A landscape with many peaks, sampled at points; each row gives a point and its height.
From any point a climber takes the steepest step (rise divided by distance) to one of its 2 nearest points. It stops when none of these is higher. Distance is the straight distance between rows; heights are no part of it.
j_790: [ 27  15  -5 -19 -21  -2   9 -43 -18  -1   1 -16  12  20 -12   3   6  -7
 -10  22  19  21]  (h 5.91)
j_991: [-20   1   4  21  24  -4  17  -7  14  -5 -35  -1  24   2 -16  10 -10   8
 -22   7   1  -8]  (h 6.52)
j_93: [  2   3   3 -22  -1  -7   6 -21   9  -2   3 -18  -8 -11  22  36  17   8
  20   5  -7  21]  (h 2.13)
j_516: [ 18   1 -33   2  -6  -1  16 -17  -9  23  28 -22  15  15   7 -16   8 -24
   3  17  -7  33]  (h 4.23)
j_695: [-16 -11   2  31  17 -19  -5  -2   4  -2 -49  15  -7  15  -1 -13 -25  22
  -7  10  -8  -2]  (h 8.03)
j_522: [ -7 -42   4  38  -3 -27  18 -12   6  42  10   8  11  -5 -27 -10  -3 -20
  -4  -7  -5  -6]  (h 2.67)
j_143: [ 14   9  -9  -7   3  31 -34  -2 -14 -23  -2 -10 -14 -17  -6  19  -8   6
   3   2 -25   5]  (h 3.99)
j_130: [  0  -7 -11  -8  15  -6 -18 -20 -11   7  -7 -22   2  14 -32 -44  -3  -7
 -19  26   6 -10]  (h 1.10)
j_53: [  4  -8  15  -2   5 -23  17  15  29  30  20  17   7   1 -13 -16  -5 -11
  11  11   1  13]  (h 1.27)
j_722: [ -1 -35  -7  -9 -23  25  34  -7  20  23  18  -6 -16  -8 -38  -6  14 -23
  -3   8  14 -25]  (h 7.57)
j_798: [ -4 -12  13   1 -17 -22   0  -8  23   8 -35  17 -16  19  13   1   4   7
  27  21  -2  13]  (h 2.43)
j_650: [ 12 -36  -3 -10 -27   0  -4 -10  16  19 -12  22 -41  31 -18 -19  19  -6
  -3  -1   0  -7]  (h 3.96)
j_804: [-18   1  -9 -10 -11  15  -3  10   7 -26 -22 -16 -12 -13   0  17   6  -5
 -21   6   8 -22]  (h 7.78)
j_603: [-17 -18  15  39 -23  -9   7   7 -22  -7 -30   5  -4  24 -29 -11  -2 -20
 -28  -4   9 -10]  (h 7.58)
j_111: [ -5  43  -7 -21 -14   3   6   4  13 -39  23  -9   2 -23  11  16  22   6
  -9 -12  -6   7]  (h 4.04)
j_704: [-11  -6  -1   1  -2  -1   2   3 -33   1  -3 -42  -2   9  42   1  19  -8
  23   4   1  21]  (h 2.14)
j_311: [ -3  -3 -13  -7  12  -4   3 -10 -13   0  14 -23  -1  -5  35  14   5   7
  36  -7 -22  19]  (h 2.41)
j_254: [ 14  10  -2  36 -15  21  19  13 -15  -4   5  20  17  14  26 -23 -19   2
  16 -15   5  23]  (h 0.17)
j_847: [-16 -23  25  39 -30 -13   4  -5   0   5 -10  -6  -6  -5 -27 -33 -12 -17
  -8  23  18 -17]  (h 5.77)
j_378: [-20  -2  27 -18   7  -6  31  -5   6   4  -9 -15  -8  -1   8  41   1  11
  27 -13   9   7]  (h 1.83)
j_657: [ -5  10 -16  -3 -15 -18 -11   6   1 -22  18 -15   0 -35  31   6  13  -9
 -16  11  -5  -5]  (h 5.21)
j_478: [ 16  -6  22 -33  -6   2 -19 -23  -5   3   0 -17  -3 -13   7  46  20  -4
   7   8  11 -11]  (h 1.78)
j_226: [  4 -37  27  30   3 -22 -11 -25   1  22   1   1  12 -25 -18   7  11  -6
  -2   9 -14 -14]  (h 2.09)
j_455: [ -7   1   4 -29  15 -27  -7  -7   3  -2 -22  11  -9  17   3  38  13   6
 -20 -15  -4  -9]  (h 5.66)
j_400: [ 18   9  15 -24  13  15 -36  -2  -9   3  22  30 -15 -18   5  -5  -3  17
  19 -19   9 -27]  (h 1.37)
j_477: [ -4  13 -16 -14  13  21  -8  -3  50  -7   8  14  13 -27   3 -10  14  15
   4   4 -14 -22]  (h 2.12)
j_926: [ 19  -4  -5  -5  10  30 -27  16 -22  14  -4   5  12  10   4 -15  -1   1
   7  -9  19 -13]  (h 2.17)
j_517: [-26  12   0  -7  -6  -8   4  25 -10 -12   3  -2 -17   6   0  17  -2   6
  -7 -14 -23  28]  (h 4.08)
j_952: [ 20  23  22 -16 -13   1 -14 -22 -23 -19  29  14 -14 -40   5  -3 -13  22
   8 -12  10  -4]  (h 1.11)
j_627: [ -1 -12  15   4 -30  21  -2  11  -8   6   5  10 -14  21 -31 -45  15  -6
 -17  -5  22 -15]  (h 3.50)
j_686: [ 23  -7 -15  -1  -8  36 -28 -12   0 -12  -2  22 -13  -6 -12   5  25  14
  -9 -22 -33  11]  (h 5.04)
j_430: [  7 -19  14 -39   4  14 -16  13  10  25  15 -14 -24  -9  -2  26  26  -7
  25   0  -1 -14]  (h 1.21)
j_241: [-16  -2  -2  18 -23   8   2  13   2 -15  16 -14   7 -25   3 -14  28 -14
 -14  -2  -9   4]  (h 4.20)
j_255: [ 13  -6 -20 -27  -1  11  22 -20  -6  18  14 -24 -12  25  -2   8   2  -7
   4  14   1  16]  (h 5.06)
j_196: [ -6   7   8  -1 -14  -4  41 -25   2  26  22 -32  17  25 -43 -21  -7 -28
  -1  13  22  14]  (h 5.85)
j_924: [ -8  10   8 -25  -5  -5   6  25  21   2  -1  22 -13  15   2  -8  -8   6
   0  -5  22 -12]  (h 2.01)
j_566: [-19  -3  17  -5  -9 -10  -2 -11  -5  -1 -14 -23  16  10  -5 -23  10  -5
  -4  28   6  -2]  (h 1.51)
j_112: [  9 -42   8  -8 -30  30  25   5  17  16  -8  12 -30  25 -31  -1  30 -13
   9  -2   3  -8]  (h 5.33)
j_232: [-11 -19 -19   3 -11  25  27  -7 -18 -10 -10  -2 -15  14 -29  12  20  -4
 -27 -18  -1  -9]  (h 5.15)
j_349: [-12 -12  14 -21  -8  19   9  19  20  14   7  -2  -6  -5  14  -2  24  -4
  19  -4  24 -22]  (h 1.14)
j_919: [ -5   3  -1  48  -6   5  15   6  -7   1  -3 -19  26  19  -4 -12  -1 -13
  19   9 -19  42]  (h 0.42)
j_183: [ 11 -12   0  11 -13   6  -6 -13  11   0 -20  -3 -14  11   8 -23 -16   9
  35  32 -17  26]  (h 2.63)
j_955: [ -9  -3  -7   3  22 -21 -22  -3   3  -7 -55  19 -14  23   8  24 -12  11
 -19   2 -19   0]  (h 6.76)
j_266: [  1  -7  -2 -18  23 -23 -11 -20  -5   9  -8 -10 -20  -3  14   2 -36  13
  -4  11  18 -15]  (h 3.79)
j_392: [-20   5  10   4  -3   5  -4   5 -18  -8 -32 -31  10  25  22  -6   7  -5
  14  13  18   4]  (h 1.85)
j_644: [-14 -17   1  59 -26 -12   6  -6  -7  18  12 -11  15 -12 -16 -55 -19 -29
 -16  10   5 -10]  (h 4.47)
j_828: [-13  13  -2  16  22   4  10  31  -9   2   1 -18  33   4 -11  -2  -7  -3
  18   4  -6  25]  (h 0.59)
j_17: [  8 -29  12  11  10  12 -27  -7  -8  14  -6  -5  18 -33  -4  -7  16  -6
  -4   7   6 -38]  (h 1.66)
j_903: [-15  -4  -7 -11  39   5 -11  13   9   0  12   7 -17 -25  15   4 -17  22
   6 -18  -9 -38]  (h 0.92)
j_977: [ 11  21  -4  29  -2  -1  11  -8 -17 -25   2  -2  34  13  24  -2   9  -3
  14  -7 -10  42]  (h 0.30)
j_987: [-22  15  24 -14  18  12  11  30   5  -4 -16   3  -8   5  13  47 -14  11
  22 -26   6  -4]  (h 1.54)
j_99: [ 19 -13   6 -36  22  -2  -1 -20   4  22  16  18 -21 -10 -33   0 -11  14
   2  -3   2 -20]  (h 2.40)
j_713: [ 16  28 -18   3   4 -38   0  17   8 -20   9   4  -2 -16  39  29 -25  12
 -16  -4  -8  20]  (h 5.95)
j_251: [ -9   4  -3  -8   9  40 -34  16  -5 -27 -25  -3 -26 -13  -4  14 -13   6
   6   1  -5 -27]  (h 5.22)
j_604: [ 14 -11  17 -31  36 -30 -17 -30  10  20 -13   5 -23  15 -17  -1 -21  15
   3  13  23 -22]  (h 3.04)
j_40: [ 18  20 -19   0   0  -8  -4  21  -6 -14  15  32 -11 -18  12  30 -24  11
  -9 -21 -21  11]  (h 7.46)
j_518: [-29  -8  13 -20   8 -25  -3   8   2  -3 -11  -5 -20   5 -19  25  12  15
 -31  -7 -17   5]  (h 4.84)
j_905: [ 28  27  10  27 -19  24  11  12 -14 -29  25  33   5 -14  23 -17 -12  13
  13 -25  11  20]  (h 0.07)
j_91: [  1   5  -7  -9   0   6  -1  -1  14 -20   6  34 -18 -12 -15  15   1  24
  -2 -27 -26   1]  (h 6.10)
j_887: [-26  -1  23  21 -31  -8  34   4  -1  11  18 -36   4  18 -28 -19  -2 -38
   6  15  20  14]  (h 5.23)
j_918: [ 13  29   1 -29 -17   8  16  -2   7 -10  12  28   1   2   9 -12 -11   9
  -5  -9  26   1]  (h 2.76)
j_156: [ -9  -5 -24  14  12 -25  -6  -3 -23  11  23  -7  11   0 -17 -38  -6 -13
 -41   9  -8   1]  (h 1.50)
j_220: [ -3  29  -6   4  36  13  -2  29  -5 -15 -14   7  26  15   3   8 -25  12
  10 -10  -7   8]  (h 0.80)
j_645: [-11  12 -14 -14   6   6  -2  22 -25  -2  31  -7   7   8  27 -18  24  -5
  -9 -30  -2   5]  (h 2.39)
j_775: [-19  18 -19 -27  20  -5   0  39  -2  -4  16  -6 -13  -1  21  24   5  -2
  -6 -29 -12   1]  (h 3.20)
j_80: [ -6  10   8   2 -21  -7  40 -32 -10   1  -3 -20  17  33 -10  -4  -9  -9
  -5  14  37  19]  (h 6.51)
j_308: [  2   8 -27   6  19 -15 -17  -2 -33   2  20   5  26   4  15 -32  20  -3
 -24 -24 -10   5]  (h 1.96)
j_742: [ 24  -4   1   6  20  -2  -8 -20   3  22 -12  -7  18  10  14   2  -7   8
  28  26  -6  12]  (h 3.16)
j_420: [ 30  13  12  -7   2  19 -48   9 -25   1   3   7  -2   0  28  -5 -10   1
  26  -4  10  -5]  (h 1.74)
j_263: [ 17  13  -2   1  20 -11 -26  -4  -2   1   2 -10   9 -17  40   8 -13  11
  31  17 -17  16]  (h 2.74)
j_372: [  4 -26  17 -13  -6 -25   1  -2  27  21 -17  35 -33  30  -2 -12  12   4
  17  -8  -4   6]  (h 3.06)
j_808: [ 14  45 -11 -33  -6 -11  -3  -1   2 -31  21  11   1  -6  22   8   1   9
   0 -12  18  -4]  (h 3.34)
j_757: [  9  -3 -14  21  13  -5 -16   0  -1  -5 -25  11  33  -6  17  23  14   1
  -5  -5 -25   4]  (h 2.96)
j_596: [-26 -13   3  -4 -14  28   6  21  10  -8 -13 -18  -2  11 -31   0  25 -12
 -12   2   7 -19]  (h 6.73)
j_485: [-10 -19  -9  58 -13 -42  22 -19  -4  31  10  -6   8  -2 -12 -23 -29 -29
 -23   6  -2   0]  (h 3.52)
j_646: [ 13   3 -27  22  10   7  -2 -24  -5  -9 -21  18  17   2  43   8   5   9
   0  -4   0   0]  (h 2.57)
j_787: [-23  27  -5  14  22   6  15  11  11 -33 -16 -16  39  -6   1   6  -2   0
 -13   8  15 -16]  (h 5.37)
j_211: [ 23  13  15   6 -16   9   5 -12 -19 -11  21   8   5 -25 -19   3 -23  10
  -2  11   5  14]  (h 0.97)
j_674: [ -7   9 -25 -20  30  -9  -8 -10  35  -5   5   9  -2 -22  22  23  -7  18
 -16  -9 -22 -21]  (h 1.42)
j_362: [-10  13 -10   7  21 -35  -4   5   2 -16  -9   4 -12 -11  26  11 -37  24
 -14  -9   6  -5]  (h 4.78)
j_487: [ 40   2 -30   9  -6   4   5 -20  -7   8  20 -15  20 -16  15  13  -5 -12
   5  21 -11  27]  (h 3.72)
j_462: [  0  25  -9 -18 -11  22 -16  23  31 -17   8   5  14 -21  18  13  33  -3
  -4  -8   0 -14]  (h 3.05)
j_840: [  6 -22  17 -23  15 -15   3  -1  17  34  22  -4  -6   4 -46  -9   1  -3
   1  16   0  -3]  (h 1.82)
j_675: [-22 -22  16  29 -18 -21   4  34   3   0 -29  25  -8  15 -17  -4   3  -8
 -19 -10  -7  -6]  (h 6.09)
j_743: [ -4 -27   0  15  25  20 -16  13  10   7  -3  16  -2 -25   0  -5  -5  14
  16  -6 -14 -31]  (h 1.20)
j_347: [ -7  -3  -3  -5   8  17  -2  10 -23   7   8   5  -4   4 -12 -38  -2  -1
  -9 -15  13 -26]  (h 2.72)
j_76: [ 12  31  10 -14   8  29  -8  17   8 -24 -14  18   8   3   3  34 -22  11
  17  -2   5   1]  (h 1.12)
j_340: [ -6   6  10  16 -38  24  20  13  15   5  23  -7   0  12 -33 -42   1 -21
  -3  11  14  11]  (h 4.46)
j_749: [ 22   9  -9  24   1 -26   7  -7   0  -3  -1   1  30 -18   1  28   6  -5
 -11  13 -17  23]  (h 3.32)

Call two points neighbours if one is among the 2 nearest of the other. Go from one point of each pair to the other, from neighbour to neighbour, staying as high as possible. Name the lowest point that can't be avoided.
j_722 and j_742 => j_798
j_40 and j_804 => j_143
j_722 and j_804 => j_596
j_603 and j_695 => j_675

Where does a climber stop that starts at each point below?
j_952 => j_80
j_743 => j_603
j_156 => j_695
